Each row is a point on a tangle of strands that fork, close into loops and nearly touch. The rows are in no order.
In the rows, 128 means zero.
Points whose rows are less than 79.9 apart are linked; no others are. Some points are linked to none.
j_772: [156  98  47  77 146 116 129 170 144 126 165 160 190 119 118 128 144 128
 113 163 133 213  97 126 170 157 127 125 118 144]
j_469: [145 112  94 124 136 133 131 146 124 119 158 150 141 128 116 125 136 135
 130 151 123 149 128 134 142 131 128 118 119 137]
j_317: [ 99 147 181 166 140 102 110 128 130  88  99 144 124 149 123  91 160 114
 208 139 125  71 109 154  91 119 146 114 161 122]
j_774: [171 111  75  88 132 140 127 139 126 152 152 110 139 101 100 144 121 146
  75 112 147 169 159 113 180 133 104 158 100 135]
j_351: [118 139 195 182  99 169 140 113 122 115 112 120  67 133 168  79 105 162
 169 185  99  83 151 129 101  90 135  72 151 121]
j_695: [149 117 128 146 102 166 132 129 125 125 151 132  99 125 122 120 108 157
 125 171 104 126 153 127 132 114 122  94 114 138]
j_308: [ 88 143 120 179  79 147 132 141 131 124 172 168 138 136 116 127 133 124
 165 168  98 111 107  94  73  84 202  63 151 100]
j_236: [129 129 137 124 182 107 138 165 120 106 109 139 158 151 127  94 171 104
 184 128 153 126 123 157 132 162 107 137 123 127]
j_827: [141 119  97 117 114 155 132 131 127 153 159 113 125 103  98 154 118 144
  83 109 135 138 161 105 152  99 129 131  96 126]
j_570: [144 108 110 100 162  97 122 156 123 103 141 154 178 141 135 120 184 115
 145 122 133 162  95 154 143 158 115 144 141 140]
j_198: [168  95  93  89 159 111 113 133 131 126 148 137 161 122 125 131 135 136
  97 135 127 183 107 150 167 156  96 155 126 156]
j_30: [102 143 146 150 129 101 119 128 117 111 136 133 139 141 117 127 162 119
 152 102 119  91 120 136  96 108 154 137 161 119]
j_742: [150 122  49  89 120 155 155 155 124 173 165 107 154  91  87 148 147 131
  79 112 181 175 158  84 171 113 134 136  81 112]
j_803: [119 142 180 178 110 150 126 124 114 104 121 140  88 143 158  79 117 151
 180 178 107  82 136 136 103 101 134  75 151 123]
j_775: [153 118 101 122 125 182 169 155 138 149 108 116  71 102 100 109  89 140
 143 173 166 136 187 112 167 142 107  78  68 126]
j_111: [140  91 118 108 155 103 116 144 128  99 147 167 178 149 132 117 164 126
 142 147 113 173  73 165 150 159 127 126 151 159]
j_759: [173  87  60 114 113 144 119 134 152 126 159 168 135 113 115 123  81 138
 115 204  96 212  92 122 158 146 164  65 127 167]
j_363: [174 103 214 115 118 134 106  83 132  88  89  98  71 143 168 109 110 132
 133 124  89 114 126 195 132 164  75 151 133 180]
j_814: [126 129 131 156 127 123 117 150 120  98 138 167 143 149 121 102 154 132
 176 160 116 112 109 140 107 131 149  98 141 130]
j_16: [ 92 169 161 144 138  98 123 116 120 128 117 115 125 131 135 137 154 111
 141  78 131  81 136 123  93 108 145 154 150 106]
j_502: [145 140 133 136 139 171 155 146 127 139  83 111  78 144 131 100  84 124
 159 169 161 116 178 133 142 157  85  97  80 119]
j_401: [ 90 106 110 184  61 148 113 132 132 121 176 173 140 142 118 134 133 128
 141 163  77 120 102  98  85  94 199  77 182 122]
j_396: [ 69 160 183 175 109 105 109  99 127 138 140 113 112 115 129 157 133 130
 116  88 108  75 128 105  67  68 175 131 169 102]
j_39: [129 147 124 150 150 171 170 160 131 128 106 139 104 128 133  87 106 121
 189 192 170 110 161 127 131 128 126  82  78 107]
j_58: [ 60 192 167 140 136  89 127  93 124 158 112  96 119 107 134 169 140 118
  89  64 148  78 150  80  90  96 151 157 140  77]
j_369: [135 130 156 120  88 172 137 114 128 161  80  70  74 123 120 138  64 148
  95 108 134 110 193 123 147 136  74 125  79 119]
j_255: [131 127 145 127 158  98 127 144 120 105 126 139 154 146 128 115 176 109
 164 115 134 114 118 151 123 142 115 149 140 131]
j_400: [164 106 172 107  72 151  98  72 137 129 106  69  72 104 143 154  72 156
  52  84  73 125 158 152 149 126  81 175 120 166]
j_65: [ 79 189 115 144 170 116 165 144 126 134 108 138 143 121 132 115 150  92
 168 138 189  96 135  89 113 117 165 115 100  55]
j_967: [184  74 124  92 146  87  88  89 133 141 142 143 167 126 143 141  71 145
  81 120  88 209  40 164 147 141 119 160 161 219]
j_73: [ 96 100 131 132 100  82  92 111 127 118 165 142 159 135 119 146 166 114
 124  78  89 110  79 139  87 104 170 148 216 152]
j_15: [124  84  95 148  86 132 100 117 127 128 179 163 153 142 127 146 126 136
  97 137  75 152  75 124 112 118 170 119 181 151]
j_148: [124 110 133 122 136 101 113 132 121 106 151 146 155 144 128 129 166 122
 138 111 117 123 104 149 114 130 136 143 157 149]
j_618: [146 115  49 105 143 138 162 184 148 127 156 165 181 119 105 115 156 120
 151 181 143 188 129 120 158 152 145  95  87 126]
j_391: [142 129 132 123  99 168 134 123 126 153 107  87  77 117 115 136  81 150
  99 123 142 123 189 118 153 129  90 117  80 123]
j_223: [176  99 184 103  88 138 102  63 139 110 103  80  71 112 159 152  76 153
  70  92  70 125 137 175 143 134  80 179 132 180]
j_97: [ 64 175 170 182 135  99 113 126 126 107 126 142 130 133 117 109 152 117
 181 132 129  64 110 119  81  88 185 106 175  95]
j_130: [125 128  97 106 144  93 131 159 121 116 150 153 184 130 126 128 195 108
 149 110 141 155  98 134 126 129 136 143 145 122]
j_21: [ 90 177 112 154 171 158 180 152 136 136  75 133 119 132 142 102 108  92
 175 171 204  96 150 102 126 143 136  91  64  54]
j_38: [137  97  74 105  88 145 113 110 121 169 189 102 150  92 100 172 116 156
  32  87 116 151 126  91 140  82 135 161 139 128]
j_591: [140 136 131 152 152 177 161 166 133 116  92 138  88 136 144  76 102 126
 201 204 151 113 164 133 136 146 105  72  91 118]
j_410: [ 92 152 149 158 111 156 148 107 133 171 119 110  91 113 118 154  99 141
 101 119 152  97 164  82 111  87 134 104  86  91]
j_430: [ 85 170 168 140 172  97 136 130 120 117  85 116 127 151 137 108 158  93
 179  95 160  75 130 139 106 139 128 146 139  98]
j_684: [110 130 136 157 121 126 112 136 122 105 147 154 141 140 123 119 149 129
 164 137 111  99 114 132 100 109 156 110 153 124]
j_322: [108 152 184 140  77 145 124  85 123 171  65  62  77 126 145 159  63 146
  74  79 121  87 177 120 116 125  76 142  81 116]
j_689: [135 131 179 135 124 136 123 106 119 116  98 105  93 151 141 120 117 128
 136 110 111  96 152 160 123 150  93 155 124 140]
j_228: [ 94 177 147 139 157 124 141 125 115 144  73 104 116 148 139 134 117 104
 135  97 178  85 147 118 123 139 112 144 101  87]
j_339: [125 135 210 146  73 149 112  81 126 135  91  78  67 129 159 150  86 154
 100  87  76  87 163 143 109 113  93 148 127 137]
j_93: [144 115 107 101 146 116 128 135 118 127 143 125 150 123 129 138 161 124
 110  95 136 143 130 142 143 138 108 169 133 137]
j_539: [165 104  90 127 132 155 138 156 140 113 150 154 112 112 110 108 108 143
 144 203 117 163 138 131 157 146 128  69 100 147]
j_815: [122 104 136 135 123 104 101 122 129  97 159 152 149 141 122 131 153 128
 129 117  93 127  88 152 106 128 150 132 179 153]
j_787: [130 105 154 145 109 123  97 104 119 101 152 144 124 137 131 132 139 141
 124 120  85 115 100 152 105 123 131 126 170 163]
j_219: [ 65 180 211 173 125 121 125  92 129 130  56 103  77 138 168 111  98 118
 161 116 142  50 133 139  90 126 121 129 138  79]
j_754: [133  99 148 129 157 108 117 150 130  74 124 180 159 161 129  97 166 122
 187 165 108 137  79 166 130 155 120  95 147 151]
j_712: [183 113 157 108 122 148 113 106 128 116  87  91  76 130 137 122  80 138
 105 129 103 139 158 169 161 171  64 150 104 165]
j_75: [ 87 160 112 133 120  76 119 152 115 126 151 139 180 120 113 144 207 103
 154  88 133 122  97 112  96 101 181 143 183 114]
j_458: [ 90 170 194 170 113 144 124  99 123 140  89 110  71 130 156 125  95 139
 141 123 125  70 160 118  98  95 126 111 122  89]
j_213: [ 39 190 178 157 141  95 142  96 138 151  86 117 102 118 145 154 110 113
 111 109 167  60 143  88  90 113 142 133 123  52]
j_304: [134 132 192 159  98 151 116 101 114 112 118 111  76 134 153 111 115 152
 134 133  88  89 143 149 108 114 111 122 151 144]
j_201: [193  97  78  55 161 108 113 127 133 142 140 111 160  97 120 146 121 143
  63 111 142 200 113 134 183 151  86 191 122 159]
j_168: [111 149 161 134 109 135 128  97 117 154 100  86 103 131 128 160 106 140
  88  72 123  94 172 122 123 114 101 156 104 114]
j_510: [179  81 205 100 143 100  81  60 141  88 122 115 107 139 174 114  98 129
 126 119  82 155  65 208 137 152  92 149 148 219]
j_997: [150 104  60  80 156 107 142 184 135 124 156 166 203 127 124 122 176 120
 130 151 140 208  94 128 165 159 125 137 116 137]
j_948: [ 89 176 125 153 159 143 167 133 124 144  99 125 123 131 134 116 121 103
 159 144 190  92 149  96 117 119 144 113  78  63]
j_300: [134 142  70 133 139 148 175 187 138 121 153 162 161 121 107  98 145 114
 182 195 155 147 147 111 133 136 159  74  64 103]
j_254: [144 113  56  82 138 103 132 176 123 136 159 161 205 113 131 136 186 119
 123 120 147 191  95 126 149 143 127 155 142 131]
j_297: [189  92 100  50 173 100 123 140 127 136 128 108 159 103 132 137 134 133
  83  94 147 191 111 148 182 166  64 195 122 162]
j_390: [ 79 148 162 180 108 108 101 137 131  94 128 165 137 150 113 102 159 118
 191 147 106  71  92 127  78  96 186  90 186 116]
j_740: [ 56 190 172 151 148  83 129 110 126 137 105 113 127 120 134 144 146 103
 144  94 152  71 132 103  87 102 167 145 154  83]
j_679: [123 148 156 140 133 137 126 114 118 126 104 114 107 147 136 126 125 127
 135  98 128  90 157 137 121 134 107 143 116 115]
j_160: [109 156 181 175 131 138 122 128 120 107 106 135  98 144 146  95 126 133
 183 155 124  75 134 142 102 117 129 109 140 112]
j_294: [118 156 132 139 136 168 162 136 126 153  78 106  87 139 134 112  81 118
 147 143 179 100 178 112 140 146 101 104  70 101]
j_626: [ 64 182 176 173 141 103 121 120 131 125 117 127 117 124 128 120 140 119
 157 124 132  63 124 108  83  91 173 114 152  85]
j_708: [132 133 116 151 110 166 142 133 123 132 152 138 101 122 118 126 110 153
 141 159 128 116 152 115 122 101 143  90 107 118]
j_995: [168  88  61  83 150 110 116 151 142 137 156 165 190 119 123 138 114 137
  94 160 114 229  73 126 178 150 134 130 137 159]
j_462: [136 139 122 123 191 127 152 189 127 109 105 145 160 158 128  88 166  93
 193 153 168 137 131 147 142 175  95 125  95 111]
j_32: [139  80 113 106 148  97 111 131 135 106 145 182 181 153 134 130 147 126
 129 146  98 196  43 155 151 157 138 119 166 176]
j_202: [115 129 108 161  91 187 179 148 137 146 155 152 104  99 116 114 109 145
 154 194 133 113 147  96 110  85 185  48  90 113]
j_697: [ 81 178 154 123 155  62 132 131 116 128 113 113 146 119 135 136 193  82
 164  63 166  90 112 112 100 116 146 170 170 113]
j_834: [101 158 160 130 103 142 138  99 122 174  80  73  99 129 133 159  89 136
  83  83 148  95 180 103 120 131  90 140  84 104]
j_314: [ 95  87 107 178  63 134 101 115 132 131 182 170 144 158 119 149 136 128
 117 142  61 134  75 101  89 109 207 103 201 129]
j_800: [109  86 163 106 145  69  96 123 146  81 126 168 166 164 120 108 198 104
 178 114 112 125  61 168 104 135 139 127 186 166]
j_517: [ 90 164 194 152 163  97 114 127 135  95  79 123 121 155 129  89 157  93
 205 112 153  59 115 151  97 130 136 134 157 110]
j_724: [179  94 106  82 147 119 105 111 129 131 148 115 136 110 123 137 105 148
  77 123 109 175 109 154 163 143  93 168 134 174]
j_797: [141 130  50 107 140 151 178 191 149 124 153 162 179 116 103 106 153 111
 170 183 163 169 145 112 147 143 150  85  65 115]
j_476: [ 76 174 186 171 121 118 122  91 123 144 109 112  92 123 141 138 111 132
 126 103 132  68 148 111  88  93 144 132 133  82]
j_893: [ 75 145 107 136 103  81 117 154 130 119 157 156 186 141 111 142 200  99
 160 108 115 122  82 109  91 106 196 127 201 120]
j_892: [162 123 125 134 132 166 151 154 128 116 117 136  86 127 130  86 100 143
 175 206 137 137 166 138 151 153 104  72  99 139]
j_649: [157 113 133 129 119 153 118 124 121 123 140 123 100 122 129 125 106 149
 108 141 107 130 150 136 143 131 105 125 116 144]
j_953: [ 76 193 103 141 158 111 174 143 128 148 127 133 146 110 130 137 157  96
 142 135 190 107 137  66 107 105 173 112  99  49]
j_561: [ 65 180 166 155 132 127 142  99 130 148  93 114 101 118 144 148 103 127
 117 116 159  73 156  93  99 105 138 118 111  60]
j_840: [140 132 141 139 147 136 124 135 118 120 119 129 115 142 127 121 132 126
 148 128 138 113 152 144 134 139 106 132 117 122]
j_965: [163 100  37  94 131 145 151 166 149 132 166 156 158 103  95 124 129 131
 119 183 143 195 135 113 167 143 149  89  86 136]
j_331: [156 109  49 105 123 159 154 158 138 143 166 130 141  94  88 132 122 134
 105 153 154 172 155 105 166 122 145 107  78 124]
j_587: [183  75 148  90 146  88  84  79 140 116 136 127 151 128 152 135  80 136
  99 109  91 191  42 178 144 138 113 171 161 220]
j_256: [110 157 195 175  98 161 135 105 122 140  91 101  59 132 168 103  88 161
 150 151 114  76 168 123 102  97 109 102 131 109]
j_45: [ 86 167 125 122 138  73 130 141 114 127 137 121 161 113 123 151 198  98
 148  72 151 111 110 109 104 101 161 158 179 113]
j_811: [143 119 190 123  71 148 108  72 127 136  93  65  68 121 147 155  82 161
  68  75  83 102 163 148 133 121  81 165 117 154]
j_46: [142 136 117 129 138 154 141 134 121 143 119 113 106 126 117 126 114 132
 128 133 148 122 170 122 147 131 113 124  91 115]
j_870: [130  98 115 125 108 120 108 103 118 127 174 130 144 126 126 154 135 144
  90  96  93 131 103 139 119 104 139 158 167 153]
j_99: [133  74 100 123 127 102 105 119 149 118 147 196 191 168 135 132 135 118
 120 143  80 206  31 131 142 151 174 129 189 169]
j_72: [ 77 193 144 130 155 111 150 117 120 155  72 101 114 133 148 154 124 102
 114  88 184  87 151  86 113 136 119 147 109  68]
j_375: [118 141 143 112 141  98 124 115 116 134 119 104 133 126 136 148 168 116
 127  49 140 104 134 134 115 121 121 184 150 129]
j_496: [159  91  35 101 117 147 145 160 153 134 173 175 165 113  95 130 114 131
 113 194 119 212 111 116 167 147 156  85 106 139]
j_979: [186 113 144  94 128 159 118 125 133 118  65  82  71 125 125 115  76 135
 113 140 122 152 176 162 172 197  50 125  92 149]
j_533: [127 143 153 137 116 144 122 101 121 141 118 105 103 128 129 144 115 145
 107  97 118 100 161 129 127 113 115 146 117 126]
j_597: [143 147  78 109 156 129 159 175 113 139 130 128 163 120 122 123 167 110
 140 120 174 154 144 105 150 144 121 140  89 103]
j_573: [175 101 123 109 114 148 109 106 126 124 144 105  96 105 126 141  95 156
  81 130 102 148 146 141 155 133  97 145 122 159]
j_81: [153  99 146  85 171  96 125 128 132 110 117 122 145 142 144 123 165 113
 135  95 139 146 113 177 146 171  83 173 132 155]
j_56: [189  93 208 106  96 131  96  62 142  97 101  81  64 122 175 131  79 143
  87 106  64 125 126 184 139 147  87 171 137 197]
j_288: [137 141 100 131 136 189 193 157 140 151 100 120  85 105  96 104  88 128
 152 182 188 129 181 102 154 132 125  68  52 108]
j_682: [112 139  67 128 112 123 145 167 128 124 172 170 194 140 112 131 174 112
 152 144 124 153 116 109 109 120 179 105 133 105]
j_975: [140 135 155 106 145 123 135 120 121 127  68  86 116 155 138 134 125 104
 129  68 146 114 159 160 130 174  72 178 107 137]
j_796: [100 171 117 125 132 113 144 118 112 166 126 103 136 112 122 167 154 121
  90  71 160 116 158  81 121 103 138 156 113  84]
j_558: [ 68 188 132 141 157 107 160 116 122 157  99 110 117 122 143 157 130 106
 114 108 189  89 151  69 108 118 141 132  98  53]
j_983: [ 43 189 197 166 140 103 132  89 129 139  64 100  91 130 164 135  98 107
 133 107 153  52 135 113  85 120 132 131 142  64]
j_122: [122 153  88 128 148 167 191 154 136 153 115 126 121 117 109 115 113 111
 158 167 192 123 169  96 147 132 138  91  49  92]
j_270: [135 111  76 100 133 103 129 158 121 130 164 153 188 125 131 143 180 122
 111 106 133 170  93 131 137 130 138 151 153 134]
j_678: [177  81  69 101 138 112 105 134 142 138 153 175 172 128 121 134  87 142
  87 165  94 225  65 131 164 146 142 121 149 173]
j_143: [155 123 126 129 163 142 142 164 124 110 111 140 119 147 126  92 128 121
 177 173 144 134 152 148 145 171  99 106  97 132]
j_209: [177  96 125  95 111 139 102  91 135 133 143  95 106 107 122 148  90 152
  55 101 105 150 140 143 160 136  89 173 124 163]
j_399: [164  79  67 119 117 133 109 135 140 133 164 173 160 126 122 132  95 139
  97 182  95 211  81 121 160 145 153 103 146 162]
j_437: [ 73 145 185 148 117  80  99 103 124 116 137 118 129 129 117 145 170 105
 150  72 107  70 106 135  73  84 171 150 198 141]
j_245: [149  93  66 110 112 123 112 131 126 140 181 147 167 119 118 154 124 141
  72 124 109 175  99 117 142 114 138 155 150 143]
j_574: [111 143 135 133 113 118 120 104 114 151 147  99 135 122 127 163 147 134
  78  60 128 111 142 112 119  95 131 166 140 116]
j_974: [150 108 101 110 129 122 113 118 118 129 159 125 142 120 126 147 141 142
  85 103 113 141 125 141 139 120 121 160 140 146]
j_330: [116 153  88 146 137 145 166 175 142 116 144 167 160 126 116  98 146 114
 190 186 154 123 134 106 116 123 176  80  82  99]
j_450: [ 91 164 201 175 126 134 122 110 121 114  77 122  85 148 151  99 116 126
 177 126 131  66 136 142  98 122 125 121 143 102]
j_158: [ 41 193 170 133 149  76 141  99 124 156  84 100 116 120 147 161 136 104
 102  81 169  70 143  73  96 122 146 156 145  62]
j_265: [161 113 131  99 108 152 118 115 130 147  95  77  94 122 114 142  81 142
  76  94 135 137 183 130 164 158  68 154  87 143]
j_280: [ 81 158 116 183 102 147 147 143 134 128 158 161 142 124 123 116 132 121
 176 172 124 100 119  93  78  76 206  63 127  83]
j_115: [110 106  84 153  86 121 111 136 128 131 181 163 167 140 111 150 153 127
 112 122  91 138  96 108 104 109 183 121 172 124]
j_121: [160 129 133 134 141 170 141 145 122 124 108 120  76 130 129 104  99 135
 154 174 135 126 172 130 149 150  93  99 100 134]
j_10: [146 131  80 111 166 125 153 186 127 121 143 150 179 130 119 109 173 111
 165 152 156 160 136 123 148 153 118 125  98 114]
j_707: [111 169 132 132 153 148 147 132 116 148  83 102 107 148 133 126 106 110
 142 118 172 100 170 121 134 149 100 128  83  94]
j_525: [143  93 143 118 163 107 114 139 123  90 136 158 155 149 132 108 156 125
 156 149 110 151  85 173 135 157 112 117 146 164]
j_799: [ 84 170 155 143 125 104 125 100 120 154 132 105 129 115 128 174 141 132
  92  65 134  89 151  99  97  86 148 151 142  97]
j_310: [161 103  99 105 156 124 125 146 132 116 142 136 152 121 122 119 141 137
 118 151 130 160 126 148 157 154 107 134 117 148]
j_25: [176  76  91  94 148 103  98 115 135 137 152 150 163 122 129 134  88 146
  83 142  95 214  61 145 159 142 126 150 154 192]
j_489: [115 121 182 163 136 115 109 134 124  85 110 164 129 162 123  88 168 126
 204 161 112  85  94 158  96 134 141  93 164 136]
j_344: [136 157  72 116 165 146 186 175 133 148 121 125 148 125 116 118 144 103
 152 146 198 143 162  89 152 137 136 108  55  88]
j_117: [102 152 107 167 115 155 158 157 135 112 148 169 138 131 121  97 133 126
 190 187 134 111 126 110  99 101 184  65 107  94]
j_735: [127 143 195 160  92 173 143 106 119 127  89 101  48 142 178  78  88 166
 159 185 100  81 170 130 106 101 112  79 140 122]
j_131: [170  88  61  93 112 133 112 127 127 150 177 124 149  98 107 158 109 157
  52 121 124 179 117 110 160 112 125 156 133 151]
j_575: [173 109 100 111 126 174 148 141 134 138 119 111  74 101  98 114  85 147
 121 169 151 153 180 121 170 147  97  92  79 134]
j_200: [ 77 159 168 169 111 116 119  92 128 163 147 110 119 105 123 174 129 142
  82  73 118  85 151  91  78  64 161 140 147 101]
j_195: [182  95  61  68 148 121 117 146 134 145 150 114 153  96 106 135 116 145
  68 127 150 198 130 123 185 147  96 164 113 145]
j_716: [192  93 123  75 134 117 102  94 136 131 130  91 120 101 132 141  85 150
  51  99 109 165 124 157 169 145  85 192 124 180]
j_315: [157 119 194 124 120 142 121 100 122 106  83  98  72 147 155 112 102 124
 140 126 102 105 149 179 131 166  75 148 122 156]
j_48: [132 139 177 132  84 158 124 100 125 155  75  66  63 130 142 141  69 149
  97 102 116  98 182 133 135 141  71 143  92 124]
j_26: [156  84  31 117  97 154 136 146 156 138 177 178 150 114 100 135  81 136
 104 206 102 221  98 102 160 145 172  71 121 153]
j_216: [ 78 183 122 145 150 133 170 124 124 159 100 118 112 119 127 141 120 107
 123 128 188  93 153  79 117 110 144 117  80  55]
j_62: [121  81 110 164  65 138  96 106 127 132 183 157 129 139 126 150 116 151
  97 138  56 135  84 114  94 107 172 113 192 148]
j_507: [138  77  84 132 105 111  97 122 145 130 168 184 185 155 133 144 122 124
  94 143  81 197  44 112 136 139 174 144 192 162]
j_990: [137 121 165 151 112 138 110 113 115 101 141 135 106 137 137 120 132 142
 138 135  93  98 123 154 111 119 126 121 157 147]
j_281: [ 92 130  90 139 100 101 122 150 127 129 170 161 187 140 114 145 185 107
 137 109 105 146  84 104 100 111 184 124 188 114]
j_277: [121 114 166 149 144 113 115 154 132  66 107 184 148 169 126  77 173 123
 215 188 114 113  82 162 109 150 130  80 148 145]
j_794: [152 113 142  78 166 109 131 128 124 117  96 105 141 143 151 131 160 100
 131  66 155 137 132 172 144 176  66 188 125 151]
j_284: [ 89 177 153 131 169  78 141 137 117 124  96 114 140 140 131 125 179  90
 169  83 174  86 126 127 106 128 136 160 150 104]
j_657: [163 116 124 112 104 180 137 126 138 149 112  92  61 110 103 120  72 157
 106 151 138 142 190 118 167 141  89  99  81 136]
j_326: [133 134 111 129 124 155 130 127 121 146 145 112 115 122 105 141 116 144
 105 122 139 122 163 115 141 110 121 129  95 116]
j_882: [149 125 118  71 161 109 141 137 115 138  95  97 146 133 145 138 168  96
 112  60 168 149 137 153 155 176  59 200 121 142]
j_116: [111  96 136 139  94 116  91  95 121 116 172 130 137 132 123 154 141 138
  99  91  83 112  92 135  91 100 159 148 193 150]
j_402: [167 114  97  64 168 109 135 149 124 137 119 110 162 117 139 139 165 118
 109  77 160 167 123 147 166 160  72 197 124 144]
j_423: [149 119  99 107 190 129 153 193 129 103 124 153 162 144 120  94 165 107
 181 170 149 156 128 146 152 178  98 113  94 126]
j_19: [145 132  87 100 151 125 135 150 118 138 137 120 157 124 121 135 166 121
 114 106 153 149 142 124 154 138 104 159 114 122]
j_22: [107 165 118 160 153 170 181 155 137 139  91 135 102 128 136  90 100 110
 183 178 183 100 156 107 131 129 136  83  70  80]
j_589: [170  71 169  94 149  93  84  74 142 101 127 129 136 134 162 127 100 130
 119 119  92 177  52 194 141 147 105 152 154 219]
j_286: [162 104  52  81 118 146 133 149 128 162 166 108 153  88  89 148 129 149
  62 106 157 178 150  95 178 114 121 155  98 128]
j_248: [131 136 195 153  87 162 117  99 120 131  97  98  69 133 154 127  94 157
 124 121  94  90 168 145 115 116 102 128 129 131]
j_720: [ 84 124 149 147 105  84  95 111 129 107 154 139 152 142 115 143 176 111
 146  86 101  92  90 137  83  95 177 135 211 147]
j_878: [139 105  88 113  93 161 128 122 126 169 179 100 130  93  94 163 112 154
  52 101 132 150 157  87 153  86 133 140 107 126]
j_616: [117 116 141 169  99 141 117 140 124  91 153 175 128 152 130 101 141 137
 176 188  96 119  93 133 105 124 159  75 161 137]
j_538: [180  93 201 111 134 121  96  77 138  87 115 112  89 134 171 116 105 137
 126 121  81 138  94 202 134 157  84 149 145 200]
j_521: [155  98  79  90 103 134 110 113 122 155 179 109 150 105 107 166 119 153
  37  90 118 162 118 112 146  97 122 179 144 141]
j_403: [192 102 185 100 107 138 103  85 135 101  80  79  61 126 163 124  72 140
  95 125  79 140 142 184 156 172  70 161 122 184]
j_103: [142 122 102 140 126 146 138 152 124 120 158 153 134 131 121 121 132 134
 146 161 126 134 138 125 132 120 141  92 105 123]
j_998: [ 62 161 191 173 114  90  97  99 127 128 144 119 117 123 121 146 148 123
 142  91 102  58 114 118  62  72 179 133 196 117]
j_705: [143  86  60 111 107 107 116 135 129 135 175 168 191 139 123 151 137 124
  85 128  98 191  69 112 131 127 164 148 173 146]
j_407: [148 131  58 101 130 152 162 156 127 157 157 119 154 102  99 138 140 128
 106 129 171 158 159  93 158 120 141 123  80 113]
j_675: [ 96 138 153 182  98 131 115 147 124  92 134 170 129 150 127  93 146 132
 192 175 100  87 100 125  88 109 168  76 163 122]

A tip is a point with one link. Name the tips that can be reached along the links from each point below, in the order of the rows.
j_496: j_81, j_344
j_158: j_979, j_574
j_294: j_953

How many points has the smallest loop of links through each point below? Write - if it is on no loop.
j_21: 14
j_219: 12
j_437: -
j_684: 10
j_103: 11
j_122: -

A fork is a point with three links, a tip a point with one. Leave the first point through the second and follow the links. Name the first fork or tip that comes.
j_589 / j_510: j_679
j_458 / j_256: j_213
j_62 / j_314: j_965
j_430 / j_517: j_111
j_774 / j_195: j_81
j_21 / j_22: j_948
j_423 / j_10: j_799
